Points, in no order, along strands that fork and pass close to each other.
Two points are linked if the straight distance between their rows is under 85.9. Some points are linked to none.
patot: [-22.0 -18.8   8.4  -1.4 -11.4 -21.1 -15.3 -19.3   3.7 -18.6 -11.9  15.9
  -8.3 -27.5  25.9  -7.0  19.2  19.7  11.5   7.0   1.9  15.2 -38.7  20.5
  16.7]
kaz: [ 18.4  -8.6  -2.1  20.1  11.5  31.2  15.3  -9.2 -25.6 -13.2  16.8   9.9
   7.7  18.5   5.0  23.9  22.0  27.9  -1.2 -26.2  -7.2 -36.9   8.6   8.2
 -16.8]
fetov: [ -4.9  -9.1  44.8 -25.1  -5.3  10.8  17.7  11.9  -1.7  -7.5   3.4 -13.0
  12.6  -0.5 -16.0   6.2  -4.6  18.6   2.2 -26.4   4.4   6.6 -30.6  41.1
   8.5]
dusep: [ -1.2   9.5  11.8   7.3  10.1   5.9 -19.7  17.6   4.0 -23.1 -16.9 -34.3
  -3.3  -9.3  39.4   1.3   3.2 -14.4 -34.2   9.5  27.6  36.6  45.0  -7.5
  -3.3]
Dofel: [  3.9 -10.1  34.2 -11.4  27.2 -26.6  -1.9   9.1  30.8  34.0  -4.3   3.8
  13.5  12.0  -2.8   7.2  11.5 -29.3   4.2  29.8   0.3 -32.6  -9.6  -9.8
  -4.7]
fer: [ -8.7 -11.0 -14.9 -13.9 -16.9 -16.6  11.4  11.0 -53.3  -4.3 -15.7  37.5
   7.7  -6.2  40.2  -2.2   5.1  29.4  27.6   5.9   7.9 -15.2   6.8  -0.9
  18.1]
gofu: [ -2.9 -11.8   6.2 -21.2  11.9  13.4   8.8   6.6 -32.2  22.4  -6.5 -29.0
  -9.2  30.7  -3.0  32.7  28.5   1.6 -17.5 -20.4 -25.6  -7.7  -2.7  21.1
 -24.4]
rirat: [ 17.1 -15.0  -9.9  -9.8 -42.9   3.1  24.6  18.4 -26.8  -1.2  22.0 -14.9
  17.6  15.1 -18.3   6.5   4.3 -11.4 -17.2   3.1 -18.8 -17.7 -34.4 -19.1
 -25.0]
nug: [-16.0 -22.6  13.8   6.5  -7.0   8.0 -10.0   4.6  14.8  12.4  37.1  17.3
 -11.8  16.9 -19.6  28.3  -1.0  21.8  20.3   4.1   0.2 -29.6 -10.9 -37.5
   0.8]
lor: [  6.1 -14.2  15.8 -24.3  -0.6   9.9   9.4   7.2 -13.9  15.4 -14.3   8.3
   5.4  19.8 -24.3  28.0   4.5 -17.8 -15.0  21.1  -7.4  29.2 -40.9 -12.3
   4.4]
genu: [-11.2  11.9 -20.8  -8.0  12.0  58.3   0.9  26.9  28.9  -8.1  -3.8 -16.4
  12.3  13.2 -16.0 -11.9  24.2 -12.7  -4.7 -40.7 -25.6  35.7  15.5 -18.2
 -14.8]
zute: [ -7.0 -10.7  22.6   4.1  -4.6  20.7   2.0  23.2  -9.6  13.7  20.9  11.4
 -12.0  44.9   6.8  27.5   7.0  10.8  -1.2  -3.1  -2.7 -19.9   4.2 -22.4
  21.6]
lekud: [ 38.9  -9.2 -11.0  28.8 -15.9   0.5   6.8 -13.4 -14.2   4.7  18.7  -3.3
   4.9  17.2 -12.3  -1.0  -8.0  -5.9 -12.3  18.5  25.0  10.1 -19.5  -8.7
   8.0]
gema: [ -7.3 -17.3 -34.0  14.3  -2.8   7.5  10.5 -24.1  -7.3  29.8  10.3  -0.5
  -0.6  22.7 -28.0   1.0  10.7   8.7  15.3  -6.2 -39.0 -14.8  -4.3  31.9
  -8.7]
Mot: [-30.8 -31.2  13.5 -14.5  -8.8 -25.0  25.9 -19.6  -2.7  23.4  -2.3   1.2
   4.0  -7.7 -10.8 -17.2 -17.9  -9.3  -3.5   6.7 -16.2 -14.6  -5.4  37.8
  16.4]
tonu: [-11.4 -15.5  26.2  40.9  17.3  -0.1   8.7  -9.5  38.5  -8.3   7.1  -9.6
 -15.6  -6.9  -6.6   2.2 -14.2  38.0 -14.7   1.6   7.1  11.8  -9.0 -11.5
  -3.1]
Gobe: [ 17.1   8.6 -14.7  31.1   7.1 -13.9  -5.9 -27.0   0.1  -8.1  -1.2  -0.3
 -26.1  10.6   7.1 -24.6  -3.4  18.4  15.1  -9.7  19.9 -10.5   4.2 -16.4
 -29.5]
med: [ 20.6   2.1  16.7   2.2   7.3  27.7  17.4   6.3  -5.2  -4.5  16.9  18.1
  27.0 -30.5   7.7  11.5 -13.2   6.6 -10.9  31.2 -38.3   5.0  34.8 -13.3
 -22.0]
Sud: [ 14.7   5.3 -33.3  21.3   4.2 -43.6  25.2  -9.1 -20.8 -15.5  -3.7   7.5
  27.6  -5.2  14.5  -7.6   4.0  49.8  27.3   1.5  -1.6 -36.7 -22.5  -6.2
  -4.2]
Fud: [ -9.1  26.8 -13.6  16.3  -2.3 -14.2  -7.4   4.1 -21.0 -41.8 -14.3  10.9
  -4.4  14.5  17.0  -8.5   2.9  -4.6   9.1   5.4  45.4  33.9  20.9  19.8
  14.3]
mulot: [ 11.4  -2.0 -21.2  19.8   5.9  -7.7 -22.9 -13.8  28.3  11.0 -10.5  10.4
 -23.9   6.8   2.8  14.5   8.5  28.5   9.4  -4.3 -20.6 -28.4 -25.0   8.4
  20.5]
kat: [  5.3  -2.2   6.3   4.3  -1.9 -18.5  10.0 -26.3   8.2  17.7  -5.2  10.4
 -12.4   0.8  -3.3  -8.0 -26.7 -16.1 -15.3   5.7  -1.8 -33.6   4.7   6.8
  34.7]
tumed: [-22.4  11.5 -22.9  18.4  24.4  13.9  -1.4   7.6  -2.0  -1.3  12.7  -5.8
  13.3  16.6   7.5 -12.2  30.6 -37.0  -3.0  -1.2  -4.9  15.8  39.4  -7.4
 -26.6]
Tavi: [ 24.9   9.8  26.2  -6.2  -0.8   9.4 -14.0  -5.8   1.3 -10.5  20.6  13.1
  20.2 -26.8  14.5  12.4 -13.6  36.4  22.5  12.8 -26.5  14.2  12.0  -5.4
 -20.6]
tefes: [ 16.7  -2.6  49.9 -21.9  -1.7   2.7 -11.4  34.7   9.7  -4.1  10.5 -13.1
   8.5   6.8  -6.8   7.2 -11.1   3.5 -15.4 -17.4  32.4  11.1 -38.0   7.2
  11.1]
Kef: [ 16.7  -9.9  -9.7  25.6  -3.0 -14.2  20.2 -31.9  -2.7  31.7  -6.0   4.9
  -0.1  20.3 -24.7 -16.7 -19.1 -25.4 -16.0  11.5  29.3   3.1  -2.8  18.6
  23.2]
kib: [  8.6 -24.3 -22.2   3.4  10.6  18.1 -27.6   1.8  -1.1   7.2  15.2  -1.3
   6.2  38.1 -18.3 -10.7  26.6 -22.9   1.6 -26.0  -0.2  42.6 -38.2 -24.3
 -14.4]
toza: [ -6.5 -18.9  -7.1  -8.9 -19.1  15.6  -1.3  13.7  -1.7  40.5   8.4 -22.6
  -8.4  25.6 -12.9   4.3  -5.3 -12.0 -26.2 -15.3 -28.7  51.4  -8.3 -31.7
  31.0]
Geb: [-11.1 -25.0  10.6  -2.8   5.6 -17.5  10.2 -22.6  21.1   6.9 -18.6  22.7
 -11.4 -43.4  -1.2  18.3  -9.0  18.7  13.8  -8.8  22.0 -56.9 -12.1 -16.1
  26.9]
fisog: [ -4.5  20.3   1.1 -31.8  -9.4  22.4 -29.6  12.0   3.0 -28.4  -0.7 -22.5
   9.8 -35.6  11.8  -7.7 -11.4 -25.3 -15.2  -3.5  12.8  18.2  51.0  -2.0
  -4.7]
sotiv: [-18.8 -21.4  19.3  35.3  17.6 -38.4  25.3 -12.4  10.5 -16.8   2.4 -16.9
   7.2 -13.3  -5.0  13.3  -3.5  34.7  -1.5  10.9  15.6 -31.5 -19.1 -26.1
 -10.8]
nipo: [-11.0 -18.6 -20.0  -3.0  15.0  13.1  16.0 -12.4 -12.9  31.4  21.7 -25.5
   6.0   6.2 -32.1   9.5   8.4 -17.7 -14.5 -35.6 -31.2  -2.6  -4.6   9.0
 -24.6]
zetub: [ -0.9  -3.5  16.2 -19.8  13.4 -22.4 -16.6 -15.3 -17.8  10.0  -9.6  10.0
 -22.7  17.0  33.9   4.9   5.4   5.8  11.1  -6.0  -8.6 -25.1  17.9  12.7
  -4.3]
Dus: [-11.3  -3.2 -12.5   5.1  14.7  -5.5 -40.8   5.7 -12.7 -10.4  32.2  -5.7
   4.3  15.9  27.1  -8.3  37.0 -21.6   7.3 -16.7   3.3  29.4  23.1  15.8
 -21.7]
mun: [ 12.1  25.5   7.5 -19.5 -27.4   4.7  -1.8  24.2  19.7 -22.8  11.7  -3.2
   6.1 -17.6 -20.5 -15.8  -3.2 -13.2   6.8  -6.5  -0.8 -28.1 -28.9   8.0
 -11.0]
sunik: [-16.7 -12.1  -0.3 -24.7 -13.0  17.4  19.1  -3.0   2.5   1.2 -17.3  30.6
  -1.1  17.6 -11.1   3.8   0.2 -14.4 -18.2  24.3 -38.9  12.3 -13.8  -4.4
   5.1]
riri: [-19.5   4.5 -38.2  28.1 -11.3 -29.2  38.6  -8.1 -18.5 -31.1  -5.9  29.4
  21.0 -14.5   6.4 -22.0  -6.2  27.4  14.5  18.5  -0.3 -18.1 -11.9  -9.3
  17.7]
Kepe: [ 19.7   9.1  13.8   2.6  21.6  10.2  -8.8  -1.6  26.8  33.4 -25.9 -21.4
 -21.9  17.1 -32.3   2.9 -24.8  -2.0 -19.0  20.1  -8.0  37.8  -1.2 -22.0
 -31.4]
Merel: [-12.1   3.1  -0.3  -6.2   8.9 -31.1 -32.2 -17.8  15.1  -8.2 -21.3  14.0
 -25.1 -38.0   8.0  -0.5  -2.7  41.6  42.5  -6.8  21.5 -13.9 -41.5   3.5
   9.7]
nem: [ 26.4   9.3   7.0   1.7   3.2  38.6  11.6   7.2  24.0   4.0  11.0  -5.7
  20.1   1.7  -7.8 -11.0 -13.7  -2.9 -18.2  11.6 -30.2  23.8  28.5 -15.8
 -14.4]
zezop: [-12.6  21.4 -30.9  14.9 -20.7  -3.1  16.0 -13.9  -9.9 -31.4  -5.0  32.2
  11.4 -25.0  12.3 -29.6 -32.8   9.8   9.6  20.2  -5.5   6.1  30.4  -7.7
  20.8]
finan: [ 10.9   5.7 -18.1  -2.2  18.0  39.6 -25.0  34.3   4.9   8.0  -6.2 -16.0
   3.8  14.0 -24.6  -7.2  23.7 -12.3   1.9 -27.7 -15.4  48.1 -26.5 -41.2
 -30.9]
taz: [ -5.5  30.9 -21.1 -13.3 -33.8 -28.1 -23.5  -2.8 -21.4  -1.2  -2.8  -8.3
 -28.9 -34.4   0.1   4.0 -19.1   5.5  17.0  20.0   5.3  23.0   1.5  11.1
   9.7]
bog: [ 12.2  -4.6 -10.1  24.3  -2.1  26.9  23.6 -14.6 -15.8  43.5   3.0  13.0
   7.8 -15.9   6.6  -3.4   9.2 -19.3   5.8  22.5  18.2  -0.1  46.2 -16.7
 -16.5]
Suf: [ 14.5 -21.6  -8.7  37.1   6.5 -17.5   2.9 -44.1  23.4 -23.3   4.0  16.1
  -8.8  16.3 -20.0 -18.5 -13.2  18.5  24.6 -10.3  31.6 -34.0 -14.6 -21.6
 -13.9]
sas: [  7.7  10.6 -12.7  13.6   9.2  16.0  -6.2  -6.8   2.3   9.6  -9.7   6.2
  -9.7 -29.2 -22.7  13.1  15.0 -19.2  -1.2   9.6  14.1   9.2 -13.4   8.0
 -20.3]
taf: [ -5.5 -13.3  -4.7  13.2  -6.2 -26.3   4.6  -1.0 -17.8  10.1  -7.3   0.1
  18.6  -7.1  33.2 -19.3  10.5 -18.9  -0.8  38.0  -7.8  27.3  10.0  16.2
   5.2]
torov: [  2.1   1.0 -31.0 -18.8 -10.6  55.5 -42.6  14.2  19.0  -2.9   0.5  -7.9
  -4.0   9.2   5.2  -6.0  24.1 -21.1  -9.6 -17.5 -15.6  47.1  24.8  -1.6
  -3.3]
Tal: [-29.8 -11.2  17.6  19.6 -15.7   9.6  34.0  -3.7 -10.6  40.6  17.2  -3.9
   3.3 -12.9   2.9  -1.2   7.1  -3.7   4.0   3.8  30.6  -7.4  39.0 -21.1
  -2.1]
nuv: [-11.2   0.0  22.2 -27.4 -37.8 -14.5   3.6   9.3 -31.6 -17.7   0.0  -1.7
  -4.3  -3.6  25.0  -9.5  -0.3  37.9  36.4  -7.9   3.0  -4.1   7.8  14.8
   5.3]
kimu: [ -9.5  -9.5  -6.2  13.2  20.0   2.3  -2.6  -8.8 -24.9  -7.8 -12.5  -3.6
  21.7   4.5  26.9  10.7  17.9   8.0  -0.1  29.1 -19.1  41.9  42.1  32.6
  -5.6]
punez: [ 11.0 -12.1   4.5   9.9   3.1 -15.5  17.4 -30.7   3.8  10.2  -5.5  22.6
  -5.5 -23.9  15.0  -1.0 -36.4  28.5  -3.3 -11.3   3.2 -33.2  -2.2   3.1
  60.4]
Mefaz: [  6.8  30.4  -9.0 -16.4  -1.3  -0.8   5.3   3.5 -13.5 -26.7   6.3  10.6
   5.7 -25.2 -15.0   3.2 -11.0   5.1  15.4  -5.1 -26.4 -40.2  11.3  11.3
 -22.8]
nubus: [  5.5 -22.0   5.5  -1.3 -29.5   1.1  -6.1 -24.2  -2.8  -1.6  -1.8  14.9
   3.2 -20.4  17.6 -28.5   1.8   5.3   8.4  14.0   0.5  24.3  -7.8  23.6
  -5.0]
Vuf: [ 28.9 -17.4 -15.9  10.8  16.9  38.4 -10.6 -10.2  10.6  11.0  16.3  21.2
  14.1  31.2 -40.6  15.6  10.7 -12.0   7.2  -3.7  -7.8   7.1 -23.9  -2.1
  -8.2]
kam: [  5.6 -47.7  16.1  29.5  19.7  -7.6 -20.2 -27.9  21.2   1.0  15.3  20.8
 -14.7  21.7 -10.0  14.4   2.1   9.4  14.5  -0.7  22.8 -37.0  -7.3 -37.0
 -10.5]
belam: [ 23.7 -13.2  19.7  17.1  38.1  -2.0  -8.2  -1.5  39.8  39.0  -9.5  -9.7
   1.9   1.5 -15.4   1.4   7.8 -18.5  -0.4  39.0  10.9   6.2 -10.5 -23.7
 -27.4]
romo: [-24.5   7.1 -19.2 -35.8 -26.8   8.1 -11.9  25.3 -11.3 -16.3  -1.8 -10.4
  17.4 -18.9   4.0 -12.6  -9.9 -35.8  -2.2  25.5 -17.9  16.1  52.3  18.9
   9.6]
levo: [ -5.4  10.6  21.1  32.0  13.2   9.2  23.9 -12.7  13.4 -15.6  -2.9 -12.9
  -9.8 -13.8 -15.6  10.6 -31.2  11.0 -45.0 -14.8  25.2  29.4   1.9   6.2
  17.5]
pir: [-36.4  33.9 -18.1  -3.5   5.9 -26.1 -10.2   4.3  -1.8 -25.6  -1.1   7.5
 -12.1  16.0  10.1   0.4 -18.4   7.8   1.4  -8.2 -25.1 -14.9  25.7  25.7
  41.2]
rukun: [-21.7  27.1 -15.6  19.3   1.4 -12.8   1.2  -1.5  14.6 -10.4   2.3  14.3
  -0.7 -26.1 -16.9   8.0   0.4  14.2  22.4 -12.0  23.0 -18.6  -5.9  21.6
  39.3]
kobu: [-13.4  41.2 -15.1  10.0  -7.4  15.3   5.1  40.7   5.1  -7.8   7.8   7.5
  15.9  12.7 -19.8   2.7   5.2 -14.5  16.9  18.2  28.4   0.2  28.1 -14.6
   6.3]
Sufun: [-14.9  11.5   7.5  21.3  -1.6 -23.0  37.2   2.5   0.0   7.4  11.0 -20.5
  12.3 -11.7 -17.1  -2.0  -8.5   1.4  -3.0  10.0  15.4 -29.9  14.2 -14.4
 -10.8]
rep: [ -2.0 -36.6  26.0 -10.8   5.0 -30.0  21.5   2.5  -9.7  27.5   1.8 -11.5
  27.6 -12.3  10.2   2.8   5.0  -8.4   2.5  11.7  -8.7 -32.4 -22.1  40.2
  20.5]
sada: [  3.3  11.7  17.1  10.2  -8.7  27.5 -30.3  36.4  21.6 -15.0   0.1  -7.3
 -17.3 -21.5  23.5   5.6   0.6   5.1 -23.4  -0.2  32.6  25.6   3.9   1.6
  15.9]
Zufep: [-24.1 -12.3  10.6   2.9   7.5   1.9  25.5  -1.8   2.8  -1.3   0.3 -13.3
  -2.3  40.2 -11.1  -8.0   3.7  -1.9 -17.0 -21.7  14.9  19.4  -0.1  -8.2
  -5.1]
Rif: [ 18.7 -20.4 -11.0 -11.4  -2.2  36.0   2.1 -10.5   2.6  17.3  19.2  20.9
  19.4  -0.9 -44.0  17.1  -6.6 -19.1  -3.5   8.8 -17.0  31.0 -36.4 -31.0
  -6.8]
Sor: [ -4.6   8.1   8.6  11.8  20.8  18.9  34.9   6.4  13.1  31.2  -3.4 -14.6
  21.6  14.4 -16.1  -0.7  -4.8  -6.4 -15.2  21.0 -23.4  25.6  51.4 -18.3
 -20.6]
Mipo: [  1.1  -3.7  16.4 -18.3  -9.7   6.4  30.7   8.8  -0.9  10.5 -17.0 -39.1
  -7.3   5.8  -9.0  13.0   7.7  20.5 -20.4 -23.4 -19.8  -5.4 -18.6  41.3
   0.8]
sakar: [-10.6   2.7 -11.4   4.2  10.2  18.7   5.7  -7.6 -17.0  24.1  -9.6 -17.4
  -4.8   2.5   7.4  -3.7   8.8 -27.0 -15.2  16.3  -3.1  28.4  61.4 -16.0
 -35.8]
rup: [ -1.1  -8.7 -12.9 -21.0  -0.3  27.9 -13.3  21.6 -16.1  26.2 -12.2 -10.7
  -2.8 -10.2  -9.7  23.9   8.5 -30.1 -35.1  -3.5 -10.7  51.8 -25.3 -31.6
  12.6]
kufa: [-20.7  21.4 -27.0  -9.1  -4.0 -11.1 -33.7 -11.9 -18.8 -27.3  -7.9  10.1
 -18.8  11.2  20.4   9.2 -18.9  -8.6   4.5  -2.6   0.7  -1.3  59.7  20.6
  41.0]
kon: [ -4.9  -6.6 -41.2 -12.0  -7.4   4.8  11.6  -7.9 -40.0 -11.0 -18.2  54.6
   5.8  -5.8  31.6 -10.3  14.3  -5.7  17.4  11.8 -13.1 -30.5   3.5   0.3
   5.7]
ravit: [ 28.4  34.1 -36.4   4.2  -3.4  -9.0  -5.3   9.6 -13.8 -18.7 -24.8 -19.6
   5.9 -19.2  40.0  -8.6  16.5  13.0  14.7  -0.4  -0.1 -17.9  30.9  15.7
  -3.7]
Velu: [ 14.6  27.7  -9.3 -34.2   8.4 -22.3 -24.9  20.3  14.9 -19.0 -37.5  15.4
 -16.3  -8.8  54.2  -4.3  -0.3  24.3  20.8 -13.8   4.3 -25.3   0.7  -6.5
  11.9]
Bal: [  4.2   6.8  36.2 -21.5  -7.2 -20.3 -21.8  24.9  12.4  -5.9  13.2 -41.6
 -29.8  -5.8  11.1  -0.3 -20.9  -9.3 -45.3 -19.6  15.6   7.3 -16.7  -6.1
   7.0]
Lozuz: [-12.5  22.1  -1.8 -21.6  30.4  -1.0 -16.0  -2.6 -30.6 -25.6 -21.8   1.3
  12.5  -7.9  21.5  28.7   5.3  14.1  18.3  19.5 -13.8  15.8  50.6  27.3
  -9.5]
Fedi: [ 24.1  -5.5  33.4  -5.0  -4.0 -12.9 -11.1   1.6   1.9  19.2  12.9 -21.1
  -6.1 -28.9  15.6  17.0  -5.2  29.5  -0.6  21.0 -25.0   6.1  -9.1  -4.5
 -19.4]
Divez: [-12.2  -3.6 -15.3  -8.6  14.9  11.0 -27.5  -0.5  -2.8  19.5  -6.5   1.8
  -6.6  32.1 -14.7  -8.9  23.5 -47.8  -3.9  -6.5  10.2  59.6  -8.0   5.2
  -8.9]
Gopu: [  3.6  26.3 -22.3  25.3 -14.2  11.7   9.6   1.7  -8.8 -26.7   9.6  26.0
  13.3   9.7   6.1 -24.6  -7.7  -4.5  17.3  16.5  25.8  14.9  35.0  -6.3
  13.7]
Rok: [  8.0 -18.6  25.8   6.2  13.1  -7.2  -8.6  10.0   3.2   9.8  45.4 -32.7
   5.7 -28.3  -6.7  22.9  -2.6  26.6 -13.2 -13.2 -33.3 -14.1 -24.2  -6.2
 -22.4]
ran: [ 41.1  14.8  -8.4 -22.0  28.9 -14.8  -1.0  -8.1  14.9  -4.7 -45.6  34.2
  10.2  -5.7  27.3  -2.8   3.8  22.2  23.0  -8.6   7.6 -40.8 -24.8  -2.4
   5.5]
rofu: [ 26.1  -8.5  -3.7  -2.2 -18.8  27.5   6.6  20.4 -24.8  -9.1  35.7  -1.5
   5.8  32.3   0.5  21.5   5.7   3.6 -18.8 -18.0 -21.8 -21.8 -12.0  -5.7
  -6.4]
Kevu: [-34.9  14.3 -22.7 -19.5 -41.3 -20.8  -7.9  15.5 -24.5   0.6  20.0 -10.1
   0.5 -32.5 -10.2 -12.1  -8.5 -23.8   6.7  23.1 -21.1  17.5  14.7   7.9
  -1.8]
tun: [-10.3   5.6 -11.6 -23.8 -17.1 -11.4  10.3 -22.8   9.9 -21.8 -31.1  24.2
  -8.4   8.1   4.2 -18.0 -10.3  -8.1  -0.2  20.5 -46.2  -8.0 -21.1  15.2
  -0.2]
livaf: [-16.7   5.7 -11.2  25.1  19.7 -15.4   8.2 -12.1 -20.3 -27.8   0.6  13.2
   2.6  43.1  -7.3   2.6  10.6  -4.0   3.3   4.6  18.8  22.6  -8.7  11.2
  -0.6]
goza: [ -5.6  15.2   4.5  16.2   9.8 -27.9  22.6  -6.6   5.3   7.1  11.6  -0.7
  28.7 -24.8 -24.8  -8.6 -10.3  -3.5  27.9  -8.9  34.7 -26.3   6.9  17.0
  11.4]
tafor: [ -9.3   1.7  11.6 -10.1 -14.8 -28.1 -25.4   2.6  11.6  -0.3 -16.0 -28.0
 -49.8  14.0  36.9 -14.1  -7.7 -10.8 -25.5   4.5  18.1  10.8  -0.9  -6.4
  -7.6]
lege: [ -0.9  18.1   5.9 -23.2 -13.0  -5.0  -7.1  23.6  35.1   2.6  -1.8 -24.3
   2.1 -12.9 -24.0 -30.1   0.7 -37.1   0.2  -9.4  19.0  13.0 -21.2   6.0
 -14.5]
nov: [-10.5  -7.4   4.0  10.8  15.8  12.0  35.1  -2.7   2.2  16.6  -1.2 -24.9
   3.6  -4.7 -35.9  11.2  -5.7 -13.6 -39.3 -29.5  18.2  22.1 -14.6 -24.6
   7.2]
Ritet: [ -2.4  -0.4  18.6  -8.2  14.0   4.5 -10.8  -7.9  54.1   7.4   3.5 -13.8
   1.1  -7.0  15.1 -18.8   0.5  -5.8 -20.8  -6.5 -47.9  15.2   1.6  30.7
   2.6]
Kuno: [ 10.4  11.3  36.4 -16.9 -26.0  -3.0   3.5  13.5  -0.9 -12.5   5.3 -20.5
 -16.0  12.5   9.0 -13.8  -1.1  31.3  16.2 -14.0  23.3 -16.5   1.1  -9.9
 -24.9]
nep: [  3.5 -12.3  42.7   0.3  18.9 -25.9   1.7  10.7  25.2  14.6  25.0  -6.8
  32.1   8.1  16.5  -6.9  -6.2  -8.6   3.8   2.8 -10.3 -26.9   3.2  13.7
  15.5]
fisu: [ 28.5  -2.6  32.6  -1.4   0.0  40.4 -21.8  27.2  -3.4 -10.4   9.3 -20.9
 -10.6   3.2  -0.4   2.6 -13.4   5.8 -16.9 -43.0  34.3  31.2  -9.9  -1.2
  -0.8]
rubun: [-26.4  17.0  -2.8 -12.3  -3.0 -26.0 -13.9  11.5  17.5 -11.9  -4.2  -4.4
 -30.9  31.9   3.8   2.9  -8.3 -21.2 -10.7   5.2  -8.6   3.2  -4.3   8.3
  20.9]
sim: [ -6.0  -1.6  -5.8 -11.3  17.3   2.8 -61.4  -3.6   7.6   7.6  13.8   9.4
 -25.4   8.2  11.8  -6.8  17.5 -47.6   6.1  -6.5  -5.8  18.1  -0.7   9.4
 -13.4]
lorem: [ -7.9   4.9 -17.6 -23.6 -15.5  18.3   4.5  -3.0   7.2 -19.1 -24.5  42.2
  -0.6  18.9  19.9 -23.7  11.9   6.7  29.8  -1.8 -30.4 -26.3   4.3  20.3
  16.9]
Zav: [ -1.0  31.6   6.7 -13.9 -11.2 -10.1 -21.5  24.7  12.1 -23.3  -3.4  -1.9
 -21.3 -10.2  31.7 -14.4   4.1  25.0  20.6 -16.5  11.3 -46.1   6.2 -20.9
  -9.7]
Fada: [ -2.6  -7.8  13.9   0.7  -1.6 -29.5  -2.5  17.7  40.6  33.4  -2.2 -42.9
 -15.1   9.1 -33.1 -17.9 -20.8 -21.4  -9.0 -13.6  33.6  -0.4 -23.2 -12.1
   5.7]
Mozu: [ 15.8 -13.6  25.2  11.4  20.8  24.5  21.2 -11.2 -10.0 -13.8 -16.6  19.7
   5.7  16.0 -12.4  26.9  23.5   7.5  -6.8 -16.1  27.3 -37.8 -21.8  20.5
  -1.4]
Giba: [  0.2   4.7 -13.9   1.1   6.5 -15.3  13.8 -26.2  -1.0 -22.7  -7.4  19.2
   7.1 -49.0 -20.9  14.1  -6.7   3.7  13.5  -0.9  -7.3 -62.7 -10.9 -15.4
  -8.8]
koge: [ 21.2 -26.9   3.0   0.1 -37.9  -0.1  18.5  -2.1 -13.7  -6.4  20.7  -8.0
   6.8   2.0 -13.0  -3.5 -19.2 -19.2 -35.4   9.8  17.0  -5.7 -30.6 -44.5
   0.6]
Rovi: [ -3.7  24.6 -41.5  15.0 -13.0 -14.4  -9.7 -24.7 -26.7  -1.6  -2.7  11.6
 -22.0 -21.3  -1.0   3.7  -6.9  12.0  18.7  -1.4  17.9  10.9 -10.7  26.7
  23.3]
dip: [ 27.9  -0.7   8.0 -13.5  10.1   4.4  13.2 -19.1 -15.8   5.2 -34.2  19.1
  10.7  -8.1  -7.3  15.4  13.6  23.8  23.9  -8.2  -2.5 -40.3 -25.1  25.7
  -2.3]

A fork is a point with three links. Follow the links from the first point to the second and name the forks in between, in order.
zezop, Divez -> Gopu, Sufun, sakar
sada, tumed -> Sufun, sakar
livaf, finan -> Sufun, sakar, kib
Mot, rup -> kat, rofu, lor
Gopu, Tal -> Sufun
genu, kam -> kib, lor, rofu
nipo, rukun -> tefes
dusep, Zav -> Sufun, sakar, kib, lor

A fork is a point with three links, a tip a point with one. Leave the first point through the second and follow the links. Name the first fork or tip that comes.
sada, dusep -> Sufun
kaz, Mozu -> lor
kon, fer -> rofu
goza, rukun -> tefes
